Each row is a point on a landscape with many valleys, with its height.
From any point a ball rolls to the lowest of the 2 points nearest to it. It stops when none of these is lower. Distance is the straight distance between rows; heights are no part of it.
Q491: [132 107  80 154 140  67  91 171 167 112 128 125 158 154 147 102 157  78
 171 105 131  97 168 119 166 118 123 159 121 149  98  67  86 101 119 146
 173 110 131  99 143 140 112 158 125 160 104 136]  height 4.76
Q208: [131 130 119 126 141  42 100 127 195  63 189  46 162 122 150 162 122 107
 173 100 153 128 161  97 165 115 135 161 151 135  25 140 173 140 157  95
 148 110 149 128 105 110 122  66 111 121 115 139]  height 6.35
Q184: [ 94  67 127 144 113 128  60 134  63 172 106 198 116 154 115 145 142  79
 121 137 160 158 167 126 127 160 175 121 247 104 188  88  61  67 140 128
 115 144 131 106 141  75 122 134 131 136 115 134]  height 4.95
Q912: [112 146 121 116 140 138 205  99 109 110 127 131 152 152 101 133 109 153
 128 159 101 114 117 146 133  97 151 129  92 141 116 154 181 178 141 130
 112 136 138 135  96 127 136 127 144 108 122 127]  height 5.50
Q908: [158 111 106 136 133  92 145 151 187 143 127  68 134 126 131  67 116 131
 153  99 115 160  83 100 149  98  72 182  40 143  84 135 151 167  81 172
 145 118 168 124 126 172 134 155 172 130  78 104]  height 6.19
Q454: [170 121 156 132 135 102 134 155 180  84 148  84 144 114 143 112 126 135
 130 108 126  88 117 144 111 140 143 125  83 114 119 120 147 125 121 121
 156 116 113 109 127 133 131 157  96 142 139 141]  height 5.19
Q811: [ 93 156  82 113 154  63 183  82 123  79 164 134 162 163 100 177 102 163
 166 187 101 117 164 132 170  76 160 156 157 171  61 166 205 166 160  99
 104 141 152 142  66 112 123  71 143 108 112 127]  height 8.30
Q219: [134 115  45 139 137 118  72 130 129 171  99 162 121 135  86 109 113 134
 173 140  70 126 193 123 126  83 135 151 149 140 114 100  71  92 127 166
 187 150 140 130 172 132  67 149 147 161 171  97]  height 8.32
Q984: [115 142 150 114  96 124  94 108 100 130 139 109 109 102 136 163 110 133
 102 133 146 152 122 106 126 115 117 114 143 103 131 158 124 116 124 107
 109 123 159 147 125 120 134  74 115 121 147 119]  height 3.63
Q442: [125 111 138 140 124  93 124 147 164 114 141  85 160 148 155 123 153  98
 135 102 161 126 115 111 162 154 100 152 101 119 102 101 142 131 107 115
 134 101 150 125 113 140 139 140 133 129  92 146]  height 5.41
Q482: [143 167  55 119 174  31 132 124 166  51 176 131 163 126 114 172 118 121
 193 126  92  87 211 142 146  69 156 147 170 178  53 128 152 138 181  99
 147 147 118 121  93 115  90  76 101 117 138 133]  height 7.07
Q797: [152 140 192 121 139 164 204 133 190  91 166  79 124 112 158 118 147 161
  93 114 140 119  64 106 127 147  88 131  37 106 126 168 183 186 119 126
 104 120 115 135 105 159 175 111 117 104 117 142]  height 3.20
Q910: [141 139 143 136 110 165 122 142 155 159 120 100  90 102 153  92 138 149
 100  96 134 154  80 104 116 129  54 146  60 121 144 142 111 157  95 149
 129 113 137 133 145 163 148 151 145 140 115 119]  height 6.50
Q603: [ 97 149 184 111 133 192 225  95  85 120 119 168 148 148 109 125 135 119
  90 149 134 145  92 181 119 166 163  97 123 122 162 137 180 167 146 130
  62 135  97 133 100 111 164 138 120 112 119 143]  height 6.18
Q906: [204  95 195 129 147 110 141 169 230 107 158  74 124  74 138  78 125 152
 128  94 121 107  75 125  99 120 103 142  35 106 122 131 163 137  93 139
 161 122  94 108 137 154 125 164 111 150 142 134]  height 4.45
Q768: [152 123 123 130 163 125 215 132 134  79 135 128 167 160 111 126 129 149
 144 140 115  66 127 163 134 134 167 127  89 141 107 105 168 149 154 118
 130 128 105 117  90 129 125 148 119 133 125 145]  height 4.02
Q486: [123 123 183 146 108  93  71 141 158  97 157  87 149 104 167 142 151  81
  99  84 194 127 101 101 132 171 102 108 153  95 130 115 115  90 101  97
 130 107 137 122 131 117 154 124  91 129 110 157]  height 3.65
Q849: [173 152 148 123 175  92 146 131 144  39 185 103 151 103 107 177 111 150
 129 124 120  67 142 175  97 136 202  84 162 147 113 136 175 122 162  60
 123 149  80 123 116 113 121 103  50  96 164 145]  height 4.30
Q432: [161 128 144 137 131 165 134 136 110 132 101 152 111 109  90 124 102 149
 116 135  99 102 133 171  72 138 177  93 136 108 180 112 124 104 153 127
 144 136  83 114 170 122  94 169 110 151 186 132]  height 5.83
Q110: [182 163 121 129 168  93 153 118 116  60 156 138 131 103  74 161 106 150
 133 138  81  77 155 198  92 109 212  74 170 146 125 128 167 125 172  64
 126 161  67 126 124 115 108 107  58 113 176 137]  height 4.93
Q440: [ 99 128 114 115  90 184 120 126  80 196  86 157  93 138 126 115 117 145
 119 140 132 175 122 119 122 128 109 125 127 128 159 147  89 146 118 159
 118 134 138 142 130 128 133 135 166 117 121 103]  height 7.21
Q85: [ 75 118 116 121 124 108 116  94  65 155 120 169 112 163  89 161 126  97
 130 180  98 169 173 169 135  93 187 125 207 149 140 147 127 101 156 121
 109 140 147 136 117  85 112  85 120 119 135 113]  height 3.56
Q580: [173 136 101 130 147 137 115 130 109 121 106 149 105 107  86 130  90 151
 146 146  64  92 155 168  88 110 183 115 144 125 152 115 124 108 159 135
 159 139 101 125 162 127  77 157 115 163 203 116]  height 6.20
Q185: [147 145 108 132 110 185 133 137 139 184  94 116  77  98 138  86 104 178
 113 113 108 161  86  87 100 119  55 145  59 136 142 169 115 159 105 166
 133 131 142 131 158 164 126 136 177 139 127 103]  height 6.15
Q858: [142 130 151 134 144  75 136 146 194  76 165  69 166 137 174 131 145 119
 135 100 161 107 114 113 161 150 126 144  95 122  79 118 169 140 132 107
 132 110 134 113 106 127 142 123 118 121  96 154]  height 5.73
Q548: [154 100  66 145 127 119  77 171 160 176  95 116 122 135 137  73 131 134
 168 105  96 141 143 117 124 112  96 164  97 135 121  93  81 113 100 175
 187 135 153 112 162 152 100 194 161 166 117 107]  height 3.95
Q388: [146 144  62 110 145 155 121 113 125 173  86 122  92 116  82 113  76 196
 146 155  41 131 137 127  90  63 117 156  94 141 107 176 136 142 121 173
 160 155 155 144 158 146  70 135 162 164 189  94]  height 3.60
Q104: [107  96 102 142  91 154  55 141 117 208 109 121 113 117 170  97 165 126
 116  98 168 195 102  66 142 154  35 151 140 119 160 123  53 106  78 145
 124 114 155 132 138 150 137 138 181 132  78 104]  height 6.65
Q308: [ 67  99  99 107 101 151 104 107  62 194 100 168 115 164 116 128 133 114
 133 155 128 177 142 111 164 115 121 138 157 139 151 132  89 123 113 147
 104 137 152 154 121 116 132 115 173 114  97 104]  height 7.53
Q203: [110 120 144 132 107 135  93 128  93 150 107 145 117 132 129 136 123 112
 116 125 156 139 140 122 128 139 135 109 168 104 153 118  92 106 122 123
 128 123 133 127 143 119 128 129 131 126 129 130]  height 4.64
Q509: [ 95 104 122 131 126 127 127 112  61 162 109 187 115 163  86 137 127 101
 139 167 118 141 177 167 131 116 187 121 194 134 162 115 101  96 147 131
 111 135 123 126 134 100 116 135 131 131 129 114]  height 2.66
Q315: [148 146  97 121 152  30 110 133 183  55 195  83 159 113 131 168 113 126
 193 108 112 100 186 118 133  97 154 155 144 156  32 143 169 149 165  91
 155 131 133 128 100 112 115  73  91 116 126 140]  height 6.68
Q23: [133 101 107 148 120 102 110 151 170 146 126  79 139 141 157  82 148 108
 139  91 141 157  91  96 167 129  66 165  74 139  96  99 129 132  82 160
 152 105 163 130 121 166 138 170 161 130  69 119]  height 5.82
Q450: [136 122  98 128 132 113 144 134 157 129 120  78 144 136 129 105 120 147
 151 127 106 141 111  96 153  87  88 165  49 130  86 149 150 161  99 154
 140 115 171 134 108 157 134 121 167 121  99 112]  height 6.55
Q443: [138 155 115 131 155  99 159 112  85 100 134 177 133 150  78 152 118 124
 147 154  91  95 166 198 108 102 203 106 169 162 134 129 152 114 166 109
 112 144  94 114 121 104 113 118 106 127 153 131]  height 5.10
Q511: [208 132 123 138 179  83 132 166 167  41 155 137 163 115 119 125 130 117
 156 111  96  46 164 161 115 128 177 108 128 146 112  83 136 119 164 105
 163 129  75  99 134 120 100 143  77 146 159 144]  height 5.90
Q922: [134 127 131 132  88 143  48 144 149 172 125  94  69  72 168 102 141 153
 103  82 147 201  79  61 126 121  28 157 114 121 140 160  89 120  86 132
 147 115 154 133 163 158 146 122 157 153 123  98]  height 6.12
Q786: [135 161  89 114 141 142 119 100 114 145 103 135  97 106  85 146  70 182
 144 163  51 126 151 141  88  63 152 130 138 130 123 183 137 126 146 137
 151 151 139 145 167 139  74 127 130 154 203 102]  height 4.40
Q18: [151 125 109 121 175 145 240 136 172  99 151  95 177 144 134 107 123 177
 141 145 105  95  91 117 148 123 127 153  42 144  90 145 203 203 130 150
 124 124 126 119  78 139 146 152 164 102 102 134]  height 4.80
Q539: [128 105 127 143  82 159  53 158 136 205 110 134  81  94 173 102 157 156
 106  94 167 189  89  64 114 155  26 139 136 117 166 136  71  98  98 137
 141 121 137 140 162 148 136 155 161 146 119 105]  height 6.40
Q536: [125 137  66 123 122 164  91 135 127 195  78 124  90 124 104 101  88 181
 138 142  71 157 147 111 108  89 101 149 117 143 125 165  93 127 118 170
 172 150 157 144 170 138  75 153 162 156 175  86]  height 2.79
Q679: [125  86  90 154 117 167  71 159  82 208  81 177 101 144 127 103 124 155
 150 137 131 152 153 110 109 140 123 112 195 124 181  90  56  82 136 155
 160 139 119 127 183 121  99 190 167 154 156 114]  height 4.54
Q647: [156 139 127 134 196 107 207 142 156  72 157 142 188 183 125 153 143 131
 142 143 135  52 138 164 154 168 177 122 121 151 101  85 173 151 180  97
 109 135  75  97  90 110 133 135 109 120 118 158]  height 3.21
Q802: [173 174  97 123 159  73 122 103 123  55 157 141 117  88  76 174  96 144
 161 147  73  91 184 181  80  74 204 100 179 149 114 141 157 110 166  89
 137 151  96 138 132 126  83  90  65 115 194 128]  height 4.68
Q79: [124 112 144 142 110 106  81 145 142 127 122 103 139 122 154 130 142 105
 129 109 159 126 138 105 141 129 108 136 131 114 129 107 108 105 110 123
 141 106 143 124 137 130 137 135 130 135 118 136]  height 5.07
Q58: [139 154 156 119 138 103 143 111 114  78 156 111 148 127 117 170 117 134
 115 143 133 102 127 159 116 138 175  88 164 129 116 147 178 124 151  69
 108 130 112 132 110 108 136  98  76  99 152 148]  height 3.54
Q142: [124 144 111 127 133  76  85 117 121  78 156 125 130 109 107 179 106  98
 140 139 116 116 180 143 124  95 179 104 200 145 108 130 127 102 160  93
 138 139 130 116 124 105 105  69  86 117 166 132]  height 3.13
Q476: [119 147  90 130 106 200  94 157 123 215  87 128  47 111 150 100 120 190
 116 121 120 195  83  68  99 122  39 151 104 148 147 182  83 164 107 167
 121 145 145 145 162 156 120 123 189 135 136  82]  height 5.72
Q568: [109 115 132 127 116 154 136 122  97 148  99 155 139 155 132 126 137 106
 124 139 148 117 132 149 135 150 141 118 129 130 146  98 104 120 121 141
 123 122 127 126 130 122 132 163 150 130 104 124]  height 4.16
Q762: [145 154 196 115 100 125 103 120 138  95 161  83 125  72 150 162 104 135
  74 118 148 131  92 116 107 144 129  91 137  94 129 177 145 109 116  85
 105 124 123 142 133 128 158  73  76 116 160 140]  height 1.85
Q957: [ 71 126 190 105 126 172 145 100  44 159 115 195 114 144 104 141 149  81
  82 157 143 182 122 170 121 172 172 107 192 102 167 170 142 128 136 128
  54 121 111 133 100  81 161 105 117 121  98 125]  height 6.24
Q534: [ 97 135 179 122 128 177 195 115 101 122 113 157 148 153 130 121 146 106
  99 137 166 121  94 156 134 181 143 104 108 118 162 105 149 143 134 135
  83 125 104 126 113 122 154 155 127 112 105 146]  height 5.76
Q638: [123 127  67 122 136 124 162 120  91 140  96 161 126 156  85 120 109 146
 158 157  77 109 169 152 128  84 154 148 103 142 115 119 126 143 133 156
 151 134 131 125 128 141  95 158 143 139 148 113]  height 5.56
Q921: [150 149 192 115 131 188 162 113 107 120 124 134 107  87 104 145  96 149
  84 143 115 124  93 177  71 149 179  79 127 109 186 163 158 122 150 111
 115 144  77 129 149 123 130 138  86 116 185 144]  height 5.08
Q175: [142 123 179 141 128 109 111 134 140  92 138 103 151 127 154 147 138  99
 100 110 176 101 117 135 130 170 147  95 154 101 126 103 127  97 118  91
 127 117 125 117 134 116 142 122  88 116 133 161]  height 3.17
Q404: [ 99 133  91 110 124 100 157 100 128 112 132 104 150 163 122 147 111 133
 150 151 110 132 146 100 165  87 128 144 107 146  83 146 161 157 129 135
 120 127 173 142  98 131 134  96 151 111 109 126]  height 7.25
Q204: [157 148 194 121 104 125  97 127 178 111 171  77 100  67 178 129 143 138
  83  88 164 154  63  91 119 149  65 120  87  89 124 169 138 135  93 104
 122 108 144 134 134 152 157 107 104 140 127 125]  height 5.32
Q526: [181 122 195 121 133 134 183 140 211  97 165  61 125  84 151  84 132 167
 113 103 114 121  67 104 118 122  92 146  23 108 124 158 179 170 106 134
 137 108 115 129 122 166 151 131 120 133 122 132]  height 3.93
Q5: [ 94  84 114 130 116 151 118 131  70 189  85 184 122 159 120 108 145 108
 143 148 142 144 153 134 134 150 139 119 162 130 167  91  78 106 127 162
 125 134 124 122 143 105 123 171 160 130 116 117]  height 3.58
Q806: [111 139  90 118 117 137 120 106  91 168 100 145 102 134  88 133  83 160
 138 158  79 129 162 139 107  81 147 136 129 140 131 147 116 130 136 152
 144 142 146 146 146 131 101 132 145 143 169 114]  height 4.99
Q125: [ 59 100 161 104 109 164 118 112  54 188 108 204 120 161 123 134 153  82
  95 154 160 183 129 137 146 166 143 123 190 101 162 130 111 112 119 128
  71 121 138 143 110  80 157 115 132 118  82 123]  height 5.77
Q200: [ 92 109 116 133  81 128  57 122 127 170 135 103 121  95 168 120 154 110
 114  98 172 185 105  63 155 134  46 147 135 112 139 139  79 119  84 126
 129 102 170 143 127 144 151 102 165 125  81 112]  height 6.91
Q182: [121 170  57 122 186  58 166 118 122  74 155 169 163 155 101 162 121 132
 188 157  89  82 200 156 150  70 170 141 167 183  79 129 163 143 172 100
 130 147 128 124  90 116  95  86 110 128 135 126]  height 7.46
Q430: [135 136 113 145 133  58  65 142 143  68 169 105 155 116 134 179 127  62
 136 120 155 105 179 131 136 128 169 106 220 139 100 109 111  97 154  77
 147 131 119 109 138  91 116  67  78 119 139 151]  height 2.31
Q324: [ 99 113 120 132 101 120  97 129 144 150 123  97 118 133 168 117 154 102
 114  98 157 182  82  62 176 127  42 164  96 121 112 136 108 139  80 131
 116 103 182 157 115 144 158 108 166 107  57 118]  height 7.18
Q221: [135 143 189 114 129 200 218 115 159 113 138 122 127 103 135 118 136 151
  82 128 134 112  69 127 105 154 105 114  42 120 163 149 161 184 126 144
 101 134 101 133 116 151 167 128 125 106 122 148]  height 4.00
Q394: [122 124  64 132 109 208  93 169 120 229  68 136  76 120 134  79 106 187
 137 126 106 175 103  96 103 126  58 147 114 142 150 154  72 139 116 175
 156 154 136 151 177 145  95 173 188 148 145  94]  height 5.28
Q939: [ 98  72  95 141 108 143  55 137  87 205  93 175 120 157 135 116 143 118
 151 145 142 163 160 105 133 139 126 124 208 126 176  89  51  76 125 142
 147 139 142 130 167 106 115 151 161 138 133 107]  height 4.15
Q346: [152 154 167 128  97 145  72 126 164 137 152  90  55  59 163 120 132 158
  93  87 156 180  61  66 103 119  33 147  91 117 124 188 119 133  91 122
 132 109 152 137 150 169 155  88 126 143 134 104]  height 5.74
Q826: [119 165 101 108 148  95 179  79 117  74 156 115 136 133  85 162  87 186
 152 169  88 105 150 135 134  69 157 126 123 155  71 189 207 166 154 112
 107 145 151 145  83 132 118  85 127 104 133 124]  height 8.65
Q232: [138 115 108 134 130 173 152 152 116 180  77 153 118 133 114  79 129 150
 128 129 112 116 135 148  98 153 124 130  85 126 158  93 110 133 130 186
 141 134 113 120 156 147 109 200 164 146 138 130]  height 6.36
Q865: [119 140 189 125  98 187 148 109 121 136 141 136 105 103 164 137 162 115
  69 100 182 141  63 103 126 193  75 114 106  92 164 148 125 138  94 127
  71 112 121 143 122 144 181 120 116 102 104 138]  height 6.28
Q255: [109 157 175 109 116 168 165  99  73 126 129 139 104 124 118 142 117 137
  85 147 129 151 102 144 115 125 136 104 126 116 150 183 159 157 138 109
  79 124 137 143 118 118 158  94 120 107 137 131]  height 3.71
Q750: [153 111 138 156 126  51  50 160 190  79 162  87 144 110 156 121 156  55
 151  75 161 124 153 105 151 132 124 134 151 122  89  69 107  82 125 113
 168 103 130 105 153 120 122 130  98 165 111 148]  height 5.31
Q319: [ 98 110 165 134 101 150  95 131 130 155 127 138 128 126 184 137 178  81
  90  92 206 157  82  89 154 193  55 128 137  98 151 105  97 123  74 117
  95  95 149 135 116 129 162 126 133 112  53 136]  height 4.58
Q810: [121 128 205 130 117 202 192 123 150 117 141 141 139 114 155 116 161 111
  78 101 183 114  73 144 110 208 122  99  83 103 189 110 140 137 122 147
  93 126  76 121 126 144 174 153 105 105 123 160]  height 5.01
Q763: [177 134 190 126 131 179 145 137 133 117 126 121 115  89 123 127 107 149
  93 123 114  93 105 161  66 160 156  84 108  99 187 127 135  98 135 125
 143 131  70 112 163 131 117 170  94 141 190 141]  height 5.48
Q363: [118 141  54 125 145  77 100 109 129 102 134 139 131 141 100 154 113 103
 185 145  90 106 207 137 137  63 159 140 166 164  94 116 109 114 149 121
 163 134 140 128 119 120  91  86 111 135 155 123]  height 7.86
Q307: [154 134 201 124 115 141 133 127 170  97 157  80 124  94 173 133 138 132
  80  97 161 122  68 114 110 166  94 109  93  97 140 141 137 132 111 108
 109 107 114 131 130 146 161 126 101 114 132 142]  height 4.97
Q643: [117 155 163 113 143 183 237 100 113 101 132 136 135 130  97 127 119 158
 109 159 109 108  95 164 116 131 161 104  86 131 152 152 190 181 147 130
  93 142 104 138  94 132 148 135 130 109 132 144]  height 6.13
Q707: [173 112 166 137 130 116 119 154 182 127 132  83 112  94 141  86 135 149
 127  99 109 116 104 119  99 122 105 142  59 111 122 122 139 125 108 141
 152 113 121 117 146 150 125 173 125 159 137 120]  height 4.81
Q458: [100 124 153 124 128 140 159 110  60 138 113 178 127 163 100 146 129 108
 115 162 131 139 137 190 129 142 181 104 167 125 155 128 141 122 142 129
  89 132 116 124 120  98 139 130 115 125 125 141]  height 1.46
Q517: [156 139 100 134 164 125 183 132  93 104 117 179 145 159  85 123 129 124
 153 150  95  70 159 191 125 109 189 109 132 147 139  85 129 122 160 127
 135 123  77 103 132 121 104 163 116 149 153 138]  height 5.71
Q164: [192 122 138 133 175  87 154 168 185  64 157 111 163 126 123 113 132 145
 164 107 106  60 139 148 118 120 151 139  81 135  85  98 157 125 144 116
 160 117  83 103 122 137 111 162  97 140 143 147]  height 5.55
Q515: [108 132  99 120 110 128 157 111 116 140 115 105 139 156 140 125 116 138
 131 144 123 153 116  94 157  98  96 154  83 131  98 145 140 167 102 138
 120 122 176 142 107 144 147 105 167 110  87 124]  height 6.92
Q52: [157 111 107 154 150  58  78 170 178  75 152 108 158 146 152 108 158  67
 168  84 158  84 174 125 154 125 132 140 157 137 101  61  97  93 149 123
 170 116 122  94 144 124 117 146 104 150 109 145]  height 5.06
Q426: [171  94  86 148 143  79  76 180 177 141 117 117 143 130 135  68 148 101
 180  85 107 105 153 122 141 114 108 165 109 133 104  65  95 105 109 160
 185 123 132  92 147 140 104 193 132 169 123 105]  height 4.38
Q556: [112 138  94 118 130  81 131 105 125 100 138 119 143 143 111 155 110 126
 165 154 101 116 166 127 141  78 153 142 138 149  78 140 148 131 146 124
 147 135 158 136 112 123 109  95 128 123 138 124]  height 7.57
Q496: [148 137 125 144 144  73 108 146 137  71 152 119 157 144 132 157 137  88
 130 120 154  82 164 143 144 136 170 110 178 135  99  96 121 106 150  90
 141 131 115 111 121  99 123 101  89 117 136 149]  height 1.52
Q999: [116  98  73 150 112 175  61 169 112 224  71 149  88 130 140  94 118 176
 148 133 119 166 130  95 116 126  83 145 157 131 156 126  58 100 121 169
 164 150 127 137 182 132  87 177 172 149 145  95]  height 4.92
Q575: [105 133 184 122 106 183 131 109  92 155 114 168 114 129 148 130 142 111
  81 121 168 154  99 121 118 177 114 104 140  99 171 138 117 136 112 129
  82 125 121 139 127 122 171 129 124 113 114 128]  height 5.86
Q938: [ 88 105  62 136 132  78 104 123 123 127 118 136 146 178 124 134 127  87
 174 153 121 118 192 117 186  85 131 166 146 157  91  91  98 105 132 143
 152 134 161 126 120 126 107 106 142 130 116 118]  height 8.07
Q234: [144 118  78 127 136 136 148 144 122 139  99 134 132 147 109  96 126 138
 159 131  86  97 146 145 130 114 132 146  86 132 129 101 112 133 118 173
 163 127 134 107 137 146 108 174 152 147 135 122]  height 6.00
Q831: [127 127 143 135 134  47 120 132 191  90 177  50 167 134 171 142 134 114
 149  92 167 134 126  95 173 126 115 168 113 114  45 128 177 155 139 102
 144  98 155 129  91 124 143  89 132 120  83 141]  height 6.03
Q816: [ 98 103 156 134  96 105  74 131 140 120 142 109 140 131 181 149 162  71
  98  98 198 145 107  96 158 173  92 132 161 102 130 108 109  93  89  98
 106 101 156 136 121 114 155 108 123 126  83 150]  height 4.07
Q115: [125 154  62 122 194  63 203 106 135  73 157 148 184 180 101 162 113 172
 185 171  98  85 172 140 169  90 160 159 134 174  61 132 198 166 170 112
 126 142 125 121  66 119 115 106 148 117 112 132]  height 7.91
Q695: [111 115 186 128 124 171 176 137 133 129 123 159 160 151 162 123 177  94
  88 113 189 111  94 140 137 219 128 102 119 109 168  85 130 129 113 136
  85 120 102 124 126 123 163 164 118 114  87 169]  height 5.40
Q74: [179 137  88 141 170 108 149 148 137  78 131 152 146 126  93 109 120 127
 156 134  87  56 160 166 107 105 174 115 122 141 129  82 124 113 153 121
 152 135  83 102 135 130  95 160 104 152 165 139]  height 6.10
Q817: [ 78 130 130 115 101 129 133 104  99 140 129 124 138 160 136 148 130 107
 112 141 150 160 119 103 173 119 107 138 124 125 115 146 132 152 104 129
  94 120 170 159 100 118 147  88 150 105  87 125]  height 7.26
Q693: [153 143 196 124 114 125  99 132 144  80 159  93 136  92 155 168 116 103
  80 114 171 111 104 137 109 174 153  68 174  93 142 132 136  86 119  80
 121 130 113 122 135 116 153 104  67 122 157 157]  height 2.64
Q583: [ 83  87 158 133 104 144  80 123  64 178 108 190 126 149 143 141 160  78
 105 133 179 164 142 128 145 173 144 110 219 102 181 107  75  89 113 118
  90 134 131 129 121  85 151 131 137 126  95 134]  height 5.36
Q354: [113 128 156 126 106 208 143 124 115 172 101 157 119 110 155 102 156 120
  94 108 167 147  91 128 113 180  96 112 108 117 177 107 105 143 109 160
 103 121 119 136 140 139 155 177 148 123 110 136]  height 5.44
Q251: [144 124 158 128 149 146 230 137 196 100 145  88 155 129 151 104 138 152
 116 123 131 118  57 111 145 143 104 157  25 123 112 138 180 197 119 148
 124 113 122 127  91 158 158 141 152 112  85 137]  height 4.03
Q129: [151 160 111 128 121  88  75 102 134  83 149 107 116  86  93 179  97 136
 151 137  86 106 167 148  90  88 178 102 171 138 108 136 140  98 152  92
 156 139 125 136 152 117  98  80  82 125 185 127]  height 3.87
Q550: [ 74 140 177 107 107 139 123  88  51 149 124 164 114 148 104 163 127  95
  89 164 136 175 128 154 127 134 163 113 192 115 142 179 143 119 130 105
  63 134 140 152  99  88 147  67 118 109 111 125]  height 6.66
Q287: [116 136 140 121 114 223 160 126  83 200  78 174  92 130 113  99 120 150
 113 138 129 162 108 141  98 153 117 105 120 134 182 130 107 155 143 171
 114 144 112 138 145 126 134 164 163 120 129 122]  height 6.89
Q933: [147 144 208 124 114 191 178 127 166 101 149 108 121  93 157 120 142 140
  74 106 152 112  73 131 103 180 114 100  69  98 171 150 154 142 121 122
 108 130  93 125 130 152 162 133  98 113 144 152]  height 4.57
Q484: [138 165 172 108 107 139 116 107 134 113 148  84  99  85 141 149 107 153
  95 117 144 148  98  95 113 116 106 114 108  99 124 194 147 145 117  98
 115 111 151 154 129 146 149  70 115 122 150 126]  height 2.82
Q150: [126 163 202 110 121 196 166  88  81 141 118 156  89 107 101 135 113 146
  81 155 119 153  90 168  93 148 155  84 132 112 180 182 159 144 153 113
  95 132 102 138 123 121 150 120 106 112 164 130]  height 4.49
Q854: [ 79  99  76 120 115 123 124 113  90 165 101 163 144 181 113 115 137  95
 152 157 123 144 153 125 175 103 134 156 143 152 117  96  95 110 123 160
 132 138 161 128 113 125 124 133 162 125  97 114]  height 7.82
Q739: [ 65 107 135 108  89 147 101 105  81 167 115 155 112 143 136 136 134 104
  93 146 159 177 113  91 166 131  97 150 157 110 136 145  95 126  98 118
  87 125 163 153  98 104 150  85 150 108  87 108]  height 7.55
Q977: [ 96 147 105 121 144  81 139  94  85 109 140 162 123 157  81 165 115 111
 147 171  87 128 186 187 125  71 188 129 197 165 117 145 144 108 165 109
 115 144 125 130 118 105 105  75 117 122 144 131]  height 4.39
Q640: [103  80 108 155 108 113  36 140  94 177 108 166 123 127 131 133 140  92
 146 138 159 152 181  99 131 134 155 123 241 115 175  84  46  47 136 122
 156 145 133 113 164  93 112 119 135 135 138 128]  height 4.56
Q398: [134 126  69 129 131  86  85 126 138 127 119 122 121 120 108 122 117 125
 167 134  80 118 185 135 116  76 139 159 138 139  89 114 102 107 132 141
 174 140 148 123 152 133  92 125 126 155 165 111]  height 8.12
Q47: [129 144 176 116 132 141 169 105  88 109 133 134 134 139 108 157 108 117
 107 147 127 120 119 163 122 137 167  97 151 126 147 150 165 132 140  93
  98 134 112 134 116 108 146 111 103 115 150 147]  height 2.71
Q359: [ 99  95  38 133 126  98  69 126 133 164 107 128 130 151 117 105 127 114
 188 144  95 141 195 111 163  88 125 167 156 162 105  91  62  84 120 161
 178 142 167 123 145 143  90 126 153 135 134  98]  height 8.28
Q9: [154 145 129 138 169  69 151 146 155  65 161 119 175 157 134 159 148 107
 129 121 148  55 154 160 145 162 170 106 156 152  88  95 156 120 171  83
 119 130  93 105 108 109 127 121  83 114 120 157]  height 2.36
Q305: [ 99 112 147 142  98 164 127 142 130 168 110 149 127 124 174 108 183 113
  98  95 179 154  77 108 141 186  68 125  99 108 171 101  96 136  86 154
  99 106 135 130 130 149 165 164 148 118  71 144]  height 5.05
Q963: [116 137 163 125 100 165 138 116 132 139 132 118  94 102 159 124 143 144
  87 106 152 156  79  91 134 155  69 122  86 112 148 150 122 158  97 126
 103 107 140 145 129 151 162 120 135 118 112 125]  height 6.64
Q945: [136 133 107 123 172 128 239 121 139  93 140 124 178 172 111 134 115 168
 151 162 106  81 117 144 146 116 147 145  80 155  88 122 192 185 152 140
 119 126 122 118  78 124 135 143 156 117 113 128]  height 4.75
Q283: [125 121 122 130 126 228 160 151 110 198  67 171 111 118 116  82 134 153
 129 123 121 133 114 146  85 168 112 113  95 129 192  97  99 149 141 197
 127 143  83 118 156 141 129 211 168 131 136 133]  height 6.60
Q481: [134 119  74 137 115 131  59 146 147 181  99 105 106 107 131  91 105 159
 151 116  94 153 139 103 122  96  88 151 108 130 110 134  92 109 107 165
 187 135 154 137 170 151  82 156 165 168 155  96]  height 3.44

Two balls start at each pair of points below. Name the first point that both come to, or write never.
Q482, Q74: never
Q363, Q811: Q442
Q739, Q575: never
Q910, Q922: never

For each start below, name the point where the ball stops.
Q580: Q47
Q200: Q797
Q219: Q5
Q115: Q5
Q440: Q536

Call two points neighbours if one is among the 2 nearest of the other. Go from one point of each pair to the other, from neighbour to neighbour, staying as low as possible. Name the highest point that can't be avoided.
Q797, Q458: Q110
Q536, Q797: Q739
Q496, Q797: Q18
